Each row is a point on a landscape with many peaks, with its height.
A climber steps from a point to the highest of its 4 nearest points, and stops where none of them is higher. Distance is the straight distance between rows; heights are no part of it.
k_8 (h 1.82): -6, 53, 29, 14, 5, 18, 31, -24, -41, 16, 18, 3, -50, 16, 5, -24, -19, 15, 16, 43, 3, -5, -65, -3, -40, 32, -47, 7, -13, -7, 4, -5, 2, -11, 0, 29, -40, 29, -5, -24, 40, -36
k_166 (h 5.69): -10, -40, -16, 23, -16, -4, 2, -2, 26, -7, -21, 5, 11, -8, -3, 28, 2, 2, 4, -36, 13, 6, 1, -8, 25, -15, -8, 6, -11, -3, -16, 5, -21, -1, -3, -13, 3, -15, -5, 13, 3, 15
k_622 (h 4.83): -10, -29, -15, -2, -6, -4, -20, 4, 16, -4, -16, -3, 17, -19, -6, 15, 10, 1, -6, -11, 10, 3, 4, -2, 28, -15, -4, -14, 0, 7, -6, 7, -5, -3, 0, -13, 12, -23, -12, 4, -21, 23
k_203 (h 5.49): -1, -64, -31, -8, -11, -12, -11, -8, 18, 19, -33, -2, 32, -17, -4, 16, 9, 0, -19, -33, 17, 8, 22, -13, 35, -29, 18, 0, -9, -1, -13, 4, 2, -3, 7, -16, 35, -44, -10, 6, -27, 21
k_757 (h 1.62): 20, 38, -1, -38, 8, 2, -16, -6, -7, 1, 24, -14, -6, 12, -5, -17, 1, 0, -16, 60, -27, 0, -5, 13, -40, -6, 30, -32, 11, 16, 7, -6, 32, 9, -22, -12, 17, 7, 13, -15, -29, -11
k_154 (h 4.74): -4, 33, 23, 18, 1, 12, 25, -13, -29, 7, 10, 7, -23, 16, 18, -26, -15, 4, 12, 11, 1, -3, -19, 10, -17, 31, -29, 24, -2, -9, 10, -3, -3, -5, 17, 22, -37, 29, -1, 3, 30, -32
k_102 (h 4.88): 1, -70, -38, -5, -11, -19, -12, -13, 18, 27, -30, -1, 39, -11, -7, 16, 10, 3, -33, -40, 17, 14, 24, -16, 33, -34, 26, 0, -9, -5, -11, 2, 16, -3, 7, -12, 41, -48, -5, 13, -28, 26
k_81 (h 1.96): -6, -13, 30, 48, 2, 15, 40, 15, -5, -14, 9, 24, -11, 24, -11, 29, 1, -6, 43, -61, 18, 6, 6, -8, 14, 18, -22, 55, -1, -24, -8, 7, -31, 1, 18, 26, -40, 31, 14, 35, 73, -20
k_626 (h 3.54): 5, 14, -20, -36, 5, -12, -32, 3, 12, -4, 11, -13, 2, -19, -1, -13, 4, 1, -15, 36, -17, -11, 9, 1, -3, -11, 25, -46, 17, 18, 5, 0, 14, 6, -25, -19, 30, -11, 0, -21, -41, 26
k_817 (h 4.06): -4, 29, 21, -4, 7, 9, 8, -2, -23, -5, 3, -2, -8, 14, 14, -25, 0, -1, 3, 18, -5, 9, -6, 8, -21, 18, -6, 5, -4, -8, 10, 2, 15, 4, 15, 17, -12, 14, 0, -2, 7, -21
k_51 (h 2.95): -9, 8, 26, 21, 0, 13, 15, 6, -5, -10, 1, 11, 2, 9, 13, 4, 1, -6, 13, -15, -1, -1, 5, 10, 3, 13, -13, 32, -11, -9, 8, 2, -11, 2, 11, 9, -22, 20, 10, 13, 23, -10
k_794 (h 3.22): -15, 31, 25, 37, -1, 20, 43, -9, -33, 12, 15, 8, -44, 16, 16, -13, -23, 11, 23, -2, 2, -12, -36, 2, -7, 41, -48, 34, 6, -18, 6, -12, -14, -14, 13, 35, -49, 31, 4, 0, 55, -42
k_531 (h 3.23): -3, -17, -21, -21, 0, -12, -32, 5, 14, 3, -7, -14, 13, -22, -6, 0, 9, -2, -14, 10, 5, -4, 11, -2, 15, -10, 12, -31, 14, 13, -7, 3, 2, 0, -6, -16, 30, -30, -12, -8, -29, 28
k_398 (h 4.15): 8, 27, -9, -37, 9, -3, -22, 3, 12, -13, 17, -12, -2, -5, -5, -14, 5, -2, -16, 42, -20, -6, -1, 5, -20, -4, 27, -40, 10, 20, 3, -4, 25, 11, -19, -8, 17, -2, 6, -22, -32, 7
k_936 (h 6.30): -7, -35, -10, 28, -16, 2, 7, 6, 20, -11, -22, 8, 7, -6, -7, 30, 8, 4, 11, -35, 8, 1, -1, -8, 23, -12, -14, 13, -12, -2, -6, 4, -24, -5, -6, -7, -6, -6, -3, 11, 8, 14
k_355 (h 1.54): -5, -1, 15, 23, 1, 5, 2, 12, 8, -21, -10, 9, 6, -3, 8, 18, 10, -4, 10, -20, -1, -4, 3, 7, 6, 2, -12, 24, -13, -1, 2, 2, -15, 3, 1, -3, -20, 11, 9, 10, 10, 2
k_991 (h 6.08): -2, -53, -30, -3, -15, -17, -16, -5, 13, 12, -25, -7, 24, -14, -5, 16, 6, 2, -15, -28, 16, 4, 14, -7, 28, -26, 9, -2, -1, 2, -7, 5, -3, -4, 7, -15, 32, -40, -12, 10, -22, 20
k_778 (h 8.23): -5, 14, 28, 35, 2, 16, 38, 0, -25, -4, 14, 15, -25, 20, 17, -2, -17, 0, 23, -22, 3, -2, -7, 9, 1, 27, -31, 39, 3, -23, 0, -9, -18, -7, 17, 25, -44, 37, 3, 13, 54, -32
k_518 (h 3.96): 4, -47, -32, -26, -5, -17, -32, -8, 16, 20, -21, -12, 26, -21, -7, 15, 7, -3, -23, -12, 11, 2, 26, -9, 23, -26, 19, -22, 2, 4, -9, 3, 4, -5, 3, -18, 39, -48, -10, 0, -33, 27
k_520 (h 1.28): -5, 5, 17, 8, 5, 1, -6, 9, 1, -16, -8, 7, 10, -6, -1, 3, 11, -11, 6, -3, -6, -1, -1, 11, 2, -2, -8, 5, -9, 4, 3, 4, -4, 2, 3, 2, -11, 8, 8, 6, -2, -1
k_701 (h 1.74): -5, -8, 27, 41, 2, 18, 43, 10, -13, -12, 15, 23, -14, 18, 1, 20, -9, -2, 39, -47, 12, 2, 5, -5, 12, 22, -20, 46, 2, -23, -3, 3, -27, -2, 20, 28, -44, 34, 11, 32, 74, -20
k_847 (h 0.01): -7, 1, 3, 2, 5, -3, -13, 9, 6, -27, -6, 2, 9, -11, -5, 7, 14, -8, 0, -6, 0, -4, -5, 8, 7, -4, -6, -3, -3, 7, -1, 7, 1, 5, 2, -3, -2, -2, -1, -1, -11, 8
k_306 (h 3.46): 14, 37, 8, -37, 11, 3, -7, -2, -8, 0, 20, -16, -5, 9, -6, -22, 2, -5, -12, 47, -23, -3, -2, 7, -36, -3, 23, -32, 12, 13, 12, -5, 32, 7, -16, -6, 12, 12, 7, -17, -23, -11
k_854 (h 4.10): -8, 41, 25, 19, 2, 16, 27, -16, -35, 12, 19, 4, -37, 18, 15, -31, -20, 13, 11, 28, 0, -2, -40, 6, -28, 33, -38, 7, -5, -11, 6, -5, 4, -9, 12, 23, -33, 24, -4, -9, 36, -34
k_814 (h 4.51): -2, 0, 21, 27, 2, 14, 22, 11, -3, -19, -2, 14, -1, 8, 4, 16, 0, -2, 21, -26, -1, 1, 10, 4, 3, 14, -16, 39, -14, -9, 5, 4, -19, 1, 13, 8, -28, 26, 13, 15, 32, -9
k_655 (h 4.95): 8, 38, 16, -22, 11, 6, 0, 2, -11, -2, 11, -7, 0, 12, 3, -20, 2, -1, -6, 32, -12, 6, -7, 10, -30, 2, 8, -17, 1, 1, 9, 3, 24, 4, 0, 10, -2, 13, 4, -2, -8, -13
k_759 (h 6.00): 6, 30, 1, -25, 10, -1, -17, 9, 4, -14, 10, -8, -2, -5, -8, -13, 7, -8, -14, 31, -15, -3, -1, 7, -14, -2, 19, -27, 8, 15, 7, 4, 23, 12, -15, -2, 12, 3, 10, -10, -24, 3
k_768 (h 3.59): 2, 48, 16, -3, 3, 11, 23, -14, -37, 12, 18, 2, -33, 22, 10, -29, -18, 14, 3, 46, 5, 2, -45, 4, -45, 26, -15, -10, -1, -10, 6, 0, 14, -9, 4, 18, -24, 18, -14, -20, 18, -35
k_106 (h 5.07): -11, -60, -33, 17, -19, -17, 3, -4, 28, 12, -30, 7, 16, -3, -10, 26, 3, 6, -8, -49, 15, 5, 8, -13, 36, -20, -4, 10, -9, -6, -15, 8, -16, -7, -3, -15, 13, -28, -7, 22, -5, 16
k_803 (h 3.60): 1, 43, 19, 1, 5, 8, 21, -11, -37, 11, 20, 7, -21, 22, 11, -35, -18, 4, 1, 32, 3, 2, -37, 5, -34, 24, -19, -4, -1, -6, 5, -1, 14, -7, 13, 17, -23, 17, -11, -12, 15, -34
k_976 (h 4.02): 0, 2, -18, -34, 4, -11, -31, 5, 15, -6, 2, -11, 5, -24, -10, -10, 9, -3, -13, 19, -9, -7, 7, -5, 9, -11, 19, -40, 13, 14, 1, 3, 12, 5, -12, -17, 29, -20, -6, -15, -32, 26
k_689 (h 4.05): 9, 44, 15, -15, 5, 5, 11, -9, -33, 9, 22, -6, -19, 22, 3, -34, -9, -1, -6, 46, 3, 6, -25, 6, -44, 22, -4, -15, 5, -5, 12, 4, 19, -6, 3, 10, -7, 17, -8, -11, 7, -31
k_829 (h 3.50): -7, -26, -20, -13, -5, -9, -23, 1, 16, 2, -13, -6, 18, -23, -4, 9, 11, -2, -8, -5, 13, 0, 11, -5, 22, -17, 5, -18, 2, 4, -2, 9, -9, 0, -3, -19, 23, -29, -18, 1, -24, 27
k_113 (h 5.10): 2, -25, 15, 45, -5, 13, 27, 18, 12, -12, 0, 24, 3, 19, -15, 36, 7, -4, 34, -62, 10, 5, 4, -11, 16, 0, -17, 44, -11, -11, -12, 7, -27, -1, 2, 12, -35, 20, 20, 23, 45, 0
k_253 (h 4.08): -7, 37, 24, 11, 6, 10, 22, -8, -27, 4, 13, 6, -16, 17, 17, -24, -10, 3, 6, 18, -7, 1, -20, 9, -16, 25, -22, 16, -1, -16, 6, -6, 3, -2, 15, 17, -26, 25, -4, 0, 20, -31
k_18 (h 3.08): -7, -15, -8, 4, -3, 0, -16, 8, 16, -12, -20, 1, 13, -17, -5, 14, 12, -5, 0, -9, 2, 1, 1, 3, 12, -11, -7, -9, -4, 10, -2, 2, -9, 0, -2, -8, 1, -10, -4, 5, -11, 17
k_40 (h 0.38): 24, 35, -11, -42, 14, -6, -27, -2, 1, -8, 21, -15, -7, -6, -5, -16, 2, 2, -22, 68, -27, -2, 2, 7, -35, -13, 37, -44, 16, 25, 5, -10, 26, 13, -34, -20, 26, -1, 7, -28, -48, 9
k_139 (h 5.37): -5, 7, -5, -23, 10, -8, -22, 11, 12, -17, -3, -9, 4, -12, -7, -2, 11, -11, -5, 17, -6, -3, -3, 1, 3, -9, 13, -26, 1, 16, 3, 6, 8, 4, -7, -9, 12, -14, -3, -8, -21, 17
k_522 (h 2.82): -4, 45, 22, 9, 5, 15, 32, -15, -38, 12, 17, 5, -38, 19, 8, -28, -17, 11, 5, 44, 5, -2, -50, -1, -41, 28, -36, -4, -8, -4, 3, -2, 3, -13, 7, 24, -29, 25, -11, -20, 33, -34
k_849 (h 5.04): 0, -18, 16, 41, -2, 6, 28, 15, 11, -15, -4, 18, 3, 16, -10, 32, 5, -1, 32, -51, 11, 1, 7, -3, 16, 4, -14, 44, -15, -11, -6, 8, -32, 0, 3, 4, -34, 24, 16, 21, 39, -8
k_33 (h 3.31): -4, 20, 23, 7, 6, 8, 7, 4, -12, -7, 2, 6, 1, 4, 8, -5, 2, -4, 5, 5, -9, -2, -3, 8, -9, 8, -8, 16, -8, -1, 14, 5, 6, 2, 11, 7, -17, 15, 3, 9, 5, -10
k_393 (h 3.40): 9, -64, -40, -31, -6, -22, -23, -13, 23, 32, -23, -16, 47, -11, -3, 17, 15, -10, -37, -37, 16, 7, 33, -8, 28, -39, 33, -11, 0, 10, -13, -7, 22, 1, 5, -11, 50, -58, 2, 1, -45, 29
k_124 (h 3.01): -7, 48, 24, 10, 6, 10, 30, -20, -41, 16, 16, 1, -37, 19, 15, -34, -21, 9, 4, 31, 1, 4, -46, 6, -34, 28, -33, 5, -3, -9, 5, -5, 7, -9, 7, 25, -28, 20, -8, -16, 33, -35
k_131 (h 4.36): 3, -9, 16, 32, -3, 12, 21, 15, 10, -19, -5, 19, -1, 10, -7, 26, 2, -2, 26, -40, 4, 3, 8, -1, 12, 8, -18, 32, -13, -11, -4, 6, -22, 0, 4, 8, -23, 22, 18, 15, 35, -4
k_472 (h 1.47): -7, -4, 0, -2, 4, -6, -12, 7, 18, -14, -10, -2, 7, -19, -4, 5, 13, -5, -3, -4, 4, -3, 0, 4, 14, -11, -3, -12, 1, 9, 1, 10, 2, -1, 2, -7, 7, -9, -7, 1, -16, 17
k_913 (h 4.35): 14, 38, 14, -26, 11, 5, 0, -5, -18, 3, 18, -13, -7, 19, 4, -27, -4, -4, -11, 51, -12, 5, -11, 6, -40, 6, 14, -21, 8, 6, 8, -2, 27, 1, -10, 4, 4, 13, 5, -12, -7, -23
k_908 (h 3.00): -7, 18, 21, 24, 0, 14, 26, 5, -19, 0, 8, 10, -12, 13, 14, -6, -13, 0, 11, -9, -1, 0, -1, 8, -3, 21, -18, 36, -6, -17, 9, -3, -10, 2, 16, 14, -29, 30, 2, 9, 31, -26
k_688 (h 7.63): -8, 28, 21, 25, 1, 14, 30, -11, -27, 5, 12, 11, -24, 21, 24, -19, -18, 8, 11, 2, -2, 1, -18, 9, -12, 27, -30, 30, 2, -16, 10, -7, -6, -8, 17, 24, -34, 26, -6, 3, 38, -29
k_239 (h 5.91): -4, -64, -38, 2, -21, -17, -5, -1, 23, 17, -28, 1, 28, -9, -7, 20, 7, 11, -9, -43, 13, 10, 13, -10, 28, -27, 6, 9, -4, -4, -9, 2, -3, -6, 0, -13, 25, -37, -7, 17, -17, 19
k_545 (h 3.32): -11, 14, 26, 40, -2, 19, 44, 1, -26, -2, 17, 15, -31, 19, 15, -2, -17, -2, 32, -22, 6, -2, -13, 2, 2, 35, -33, 46, 6, -23, 3, -15, -19, -10, 18, 30, -46, 34, 6, 15, 67, -32
k_631 (h 7.97): 2, 20, 8, -22, 11, -1, -16, 11, 3, -19, 2, 0, 2, -7, -6, -9, 13, -9, -7, 20, -14, -5, -3, 5, -12, 1, 12, -18, 5, 13, 4, 5, 15, 8, -3, -6, 7, 1, 7, -3, -22, 7
k_459 (h 2.46): -1, 12, 23, 15, 7, 7, 8, 5, -7, -18, -4, 3, -2, 6, 7, -3, 1, -9, 9, -6, -3, 0, 1, 9, -8, 7, -11, 20, -12, -7, 8, 1, -2, 6, 11, 6, -18, 17, 7, 8, 10, -10
k_65 (h 7.15): -4, -28, 1, 35, -8, 5, 10, 14, 20, -19, -13, 13, 8, 5, -14, 32, 8, 0, 23, -43, 10, -3, 0, -1, 22, -5, -14, 25, -15, 3, -12, 2, -27, -2, -7, -2, -15, 9, 6, 15, 16, 11
k_653 (h 4.69): -5, -37, -29, -19, -8, -14, -28, 0, 14, 12, -23, -14, 17, -21, -8, 8, 5, -1, -20, -8, 14, 4, 15, -8, 19, -23, 14, -17, 7, 5, -11, 7, 2, -5, 0, -14, 29, -35, -16, 0, -34, 25
k_549 (h 1.97): -6, 1, 28, 40, 1, 19, 40, 7, -21, -2, 23, 23, -25, 20, 5, 12, -16, -6, 34, -35, 8, 1, -3, 1, 7, 30, -28, 53, 2, -26, 0, -8, -27, -7, 18, 28, -47, 33, 10, 25, 75, -37
k_308 (h 2.60): 0, -21, -29, -34, -1, -17, -32, -2, 14, 19, -9, -16, 19, -22, -8, 4, 9, -4, -23, 5, 11, -6, 26, -10, 17, -26, 21, -31, 16, 9, -8, 0, 7, 2, -3, -18, 43, -43, -14, -11, -40, 32
k_815 (h 2.64): 24, 19, -33, -46, 2, -20, -38, -6, 11, 9, 14, -16, -2, -16, 2, -19, -8, 13, -33, 66, -30, -5, 10, 1, -16, -14, 51, -55, 14, 25, 4, -9, 13, 14, -34, -28, 45, -17, -7, -28, -62, 30
k_390 (h 3.03): -9, 24, 24, 12, 3, 12, 17, 2, -24, 0, 6, 5, -12, 15, 15, -14, -8, -1, 8, 3, -5, 0, -8, 13, -12, 19, -14, 23, -4, -12, 9, -1, 3, 1, 19, 14, -20, 21, 0, 4, 20, -24
k_289 (h 3.29): 15, -5, -36, -42, -3, -22, -41, -7, 13, 21, 1, -25, 12, -27, -4, -12, -3, 2, -25, 34, -11, -10, 29, -14, 3, -18, 41, -47, 18, 18, 0, -4, 10, 6, -23, -28, 56, -32, -14, -25, -50, 36
k_395 (h 3.71): -5, -18, -5, 8, -5, 0, -11, 10, 18, -18, -20, 4, 9, -15, -2, 15, 11, -4, 3, -16, 6, 1, 3, 2, 18, -10, -11, 0, -8, 9, -4, 1, -9, 0, -2, -11, -1, -9, -1, 6, -5, 14
k_27 (h 3.57): 7, 5, -28, -40, 2, -14, -39, 5, 13, 9, 7, -25, 5, -25, -5, -12, 3, 4, -20, 33, -15, -12, 19, -7, 5, -20, 30, -43, 19, 15, -1, -1, 9, 7, -20, -22, 42, -23, -8, -26, -44, 26
k_933 (h 6.48): -10, -44, -9, 34, -12, 2, 17, 9, 31, -12, -14, 19, 8, 3, -13, 33, 8, 1, 21, -59, 14, 1, 0, -14, 29, -11, -14, 23, -10, -3, -16, -1, -33, -3, -5, -2, -12, 0, 9, 20, 21, 7
k_696 (h 6.99): -6, -47, -27, 5, -16, -15, -7, 0, 25, 4, -25, -1, 14, -16, -6, 18, 4, -1, -5, -26, 18, 5, 8, -6, 26, -23, 0, -3, -4, -1, -10, 5, -10, -3, 5, -14, 17, -34, -11, 7, -18, 22
k_873 (h 4.40): 2, 37, 17, -10, 6, 5, 13, -6, -22, 3, 10, -1, -10, 11, 6, -30, -10, -3, -1, 25, -6, 7, -12, 10, -29, 16, -1, -6, -3, -4, 14, 0, 21, 1, 9, 13, -15, 12, -1, -3, 6, -26
k_62 (h 3.28): -13, 47, 30, 33, 0, 14, 39, -16, -40, 11, 14, 7, -47, 15, 11, -19, -15, 15, 17, 24, 4, -5, -59, 3, -30, 39, -48, 15, -7, -14, 3, -3, -4, -10, 6, 36, -51, 33, 1, -22, 42, -38
k_845 (h 5.03): -6, -21, -4, 18, -2, -1, -5, 5, 20, -18, -20, 7, 8, -10, -2, 20, 7, -2, 5, -24, 7, 1, -2, 1, 15, -10, -7, 12, -14, 8, -5, 3, -15, -3, 1, -9, -5, -1, -1, 6, 2, 18
k_727 (h 2.89): 10, -19, -36, -42, -2, -21, -39, -6, 14, 20, -5, -26, 23, -26, -6, -4, 4, 1, -29, 16, 0, -6, 27, -14, 11, -23, 36, -40, 18, 16, -6, 4, 5, 0, -13, -19, 56, -36, -14, -23, -51, 35
k_192 (h 2.84): 6, -33, -37, -39, -4, -19, -35, -11, 14, 33, -11, -25, 33, -24, -3, 6, 6, 0, -29, 2, 10, -1, 32, -14, 24, -28, 35, -25, 10, 11, -10, 0, 9, -3, -5, -21, 54, -52, -11, -15, -49, 27
k_581 (h 6.02): -3, 27, 16, -19, 9, 1, -12, 6, -5, -13, 3, -4, 2, 6, 1, -13, 7, -7, -7, 21, -17, -1, -2, 6, -17, 5, 9, -14, 0, 3, 8, 1, 21, 7, -5, 3, -1, 7, 6, -7, -14, -1
k_482 (h 4.75): 7, -54, -34, -19, -6, -16, -20, -7, 26, 24, -28, -11, 32, -19, -8, 16, 7, -2, -28, -22, 21, 7, 32, -8, 26, -36, 23, -8, -1, 1, -11, 1, 8, -3, 5, -16, 43, -54, -7, 4, -34, 19
k_723 (h 4.33): 2, 33, 24, -7, 7, 7, 2, 1, -16, -8, 4, -3, 1, 10, 4, -19, 1, -5, 2, 19, -10, 6, -3, 13, -20, 11, 2, -4, -6, -2, 17, 2, 12, 6, 8, 10, -9, 17, 5, -2, -2, -16
k_490 (h 3.20): 5, -10, -31, -35, 4, -16, -39, -3, 16, 15, -2, -17, 17, -26, -5, -4, 4, 0, -21, 20, -1, -9, 23, -11, 13, -16, 27, -36, 19, 15, -2, -2, 7, 1, -14, -19, 43, -29, -15, -17, -46, 35
k_774 (h 6.23): -9, -33, 5, 44, -10, 7, 20, 13, 23, -16, -7, 19, 4, 10, -13, 41, 12, -2, 28, -57, 8, 1, 1, -17, 24, 0, -11, 27, -11, -7, -14, 2, -29, -2, -4, 3, -26, 18, 16, 21, 38, 3
k_294 (h 4.21): 7, -76, -37, -20, -9, -21, -13, -14, 25, 31, -29, -8, 46, -14, -4, 22, 14, -2, -29, -42, 13, 9, 30, -10, 32, -38, 23, 1, -6, 1, -16, 0, 23, 0, 5, -14, 42, -58, -1, 12, -34, 26
k_698 (h 1.46): -2, -23, 26, 54, 5, 12, 42, 12, 2, -17, 11, 31, -11, 26, -24, 32, 0, -2, 50, -73, 21, 8, 7, -19, 20, 19, -24, 52, -8, -24, -12, 11, -34, -4, 18, 30, -39, 29, 16, 41, 80, -18
k_261 (h 2.99): 20, 7, -32, -43, -2, -18, -43, -5, 16, 13, 9, -18, 6, -21, 0, -20, -8, 6, -29, 55, -21, -10, 21, -6, -9, -20, 49, -51, 22, 24, 0, -6, 13, 10, -32, -35, 49, -18, -10, -28, -61, 34
k_547 (h 2.40): 0, 13, 18, 2, 4, 3, -1, 8, -3, -15, -5, 1, 2, 1, 8, -2, 7, -8, 3, 1, -9, 2, -3, 11, -12, 2, 2, 6, -9, 2, 13, 5, 4, 3, 3, 4, -10, 12, 6, 3, -1, -8
k_924 (h 2.09): 14, 33, -10, -39, 10, -4, -22, -3, 3, -5, 24, -14, -6, -2, -9, -14, 1, -4, -17, 54, -26, -6, 1, 7, -30, -4, 33, -38, 18, 17, 7, -6, 25, 9, -29, -15, 22, 5, 12, -17, -42, 1
k_55 (h 2.86): 13, -58, -37, -43, -7, -21, -28, -15, 15, 33, -19, -18, 45, -14, -5, 17, 13, -6, -36, -27, 10, 3, 36, -8, 24, -43, 41, -17, 2, 8, -11, -10, 17, 1, -2, -19, 58, -58, 1, -8, -53, 31
k_985 (h 5.18): -8, -27, -18, 8, -10, -10, -16, 3, 20, -8, -22, 0, 12, -18, -3, 17, 7, -2, -4, -19, 11, 1, -2, -5, 24, -14, -2, -4, -3, 1, -4, 1, -10, -3, -1, -10, 3, -14, -10, 7, -12, 19
k_740 (h 3.67): -2, -7, 26, 40, -1, 16, 29, 14, -3, -16, 3, 21, -3, 16, -2, 21, -8, -3, 35, -44, 7, 4, 8, -3, 9, 17, -19, 48, -10, -21, -1, -2, -28, 1, 16, 16, -39, 32, 16, 25, 58, -14
k_428 (h 7.44): -13, 42, 25, 28, -2, 14, 31, -12, -35, 8, 16, 8, -40, 16, 21, -26, -19, 12, 13, 15, 1, 0, -40, 4, -23, 38, -37, 21, -3, -17, 9, -11, -8, -9, 9, 31, -36, 31, -4, -6, 43, -37
k_321 (h 1.93): 23, 22, -35, -46, 2, -14, -38, -7, 12, 2, 13, -20, -3, -11, -2, -19, -4, 16, -30, 74, -33, -7, 7, 9, -27, -17, 50, -50, 15, 31, 3, -18, 24, 14, -42, -38, 43, -8, -1, -29, -62, 24
k_437 (h 3.12): 12, 22, -15, -37, 7, -12, -30, 5, 12, -10, 12, -17, 0, -16, -7, -12, 11, -2, -13, 39, -22, -5, 9, 2, -10, -11, 26, -45, 13, 24, 2, -3, 22, 13, -25, -15, 27, -5, 3, -18, -38, 17
k_2 (h 2.56): -2, 13, 26, 32, 0, 18, 30, 2, -16, -4, 9, 14, -15, 14, 12, 3, -12, 3, 26, -21, -1, 0, 5, 10, 4, 20, -24, 42, -5, -20, 7, 1, -15, -2, 22, 16, -35, 34, 6, 17, 46, -25
k_807 (h 1.57): -2, 3, 30, 39, 2, 18, 33, 7, -14, -6, 12, 19, -13, 20, 6, 12, -11, -3, 33, -40, 5, 0, 8, 3, 9, 22, -24, 50, -4, -20, 1, -3, -29, -3, 15, 18, -38, 31, 9, 22, 55, -22
k_973 (h 2.21): 15, 18, -28, -40, 6, -14, -37, -1, 14, -2, 17, -18, -2, -10, -1, -18, -1, 4, -23, 60, -25, -5, 5, 4, -20, -12, 44, -50, 15, 25, 6, -5, 23, 11, -30, -23, 39, -5, 1, -25, -52, 20
k_548 (h 6.87): -4, -2, 29, 34, -2, 12, 27, 12, -1, -11, 2, 17, 1, 16, -2, 16, -6, 1, 24, -33, 4, 0, 8, 5, 9, 15, -17, 38, -10, -14, 4, 5, -22, -4, 15, 10, -31, 29, 12, 19, 43, -10

Call two points neighbours if one is among the 4 nearest of the other. Go from one point of each pair to the other, from neighbour to neighbour, staying as high as possible. Name the lowest point that can't be avoided.
k_65 / k_696 | k_985
k_778 / k_688 | k_794
k_631 / k_548 | k_531

Where does a climber stop that starts at each point below?
k_815 | k_631
k_55 | k_696
k_192 | k_696
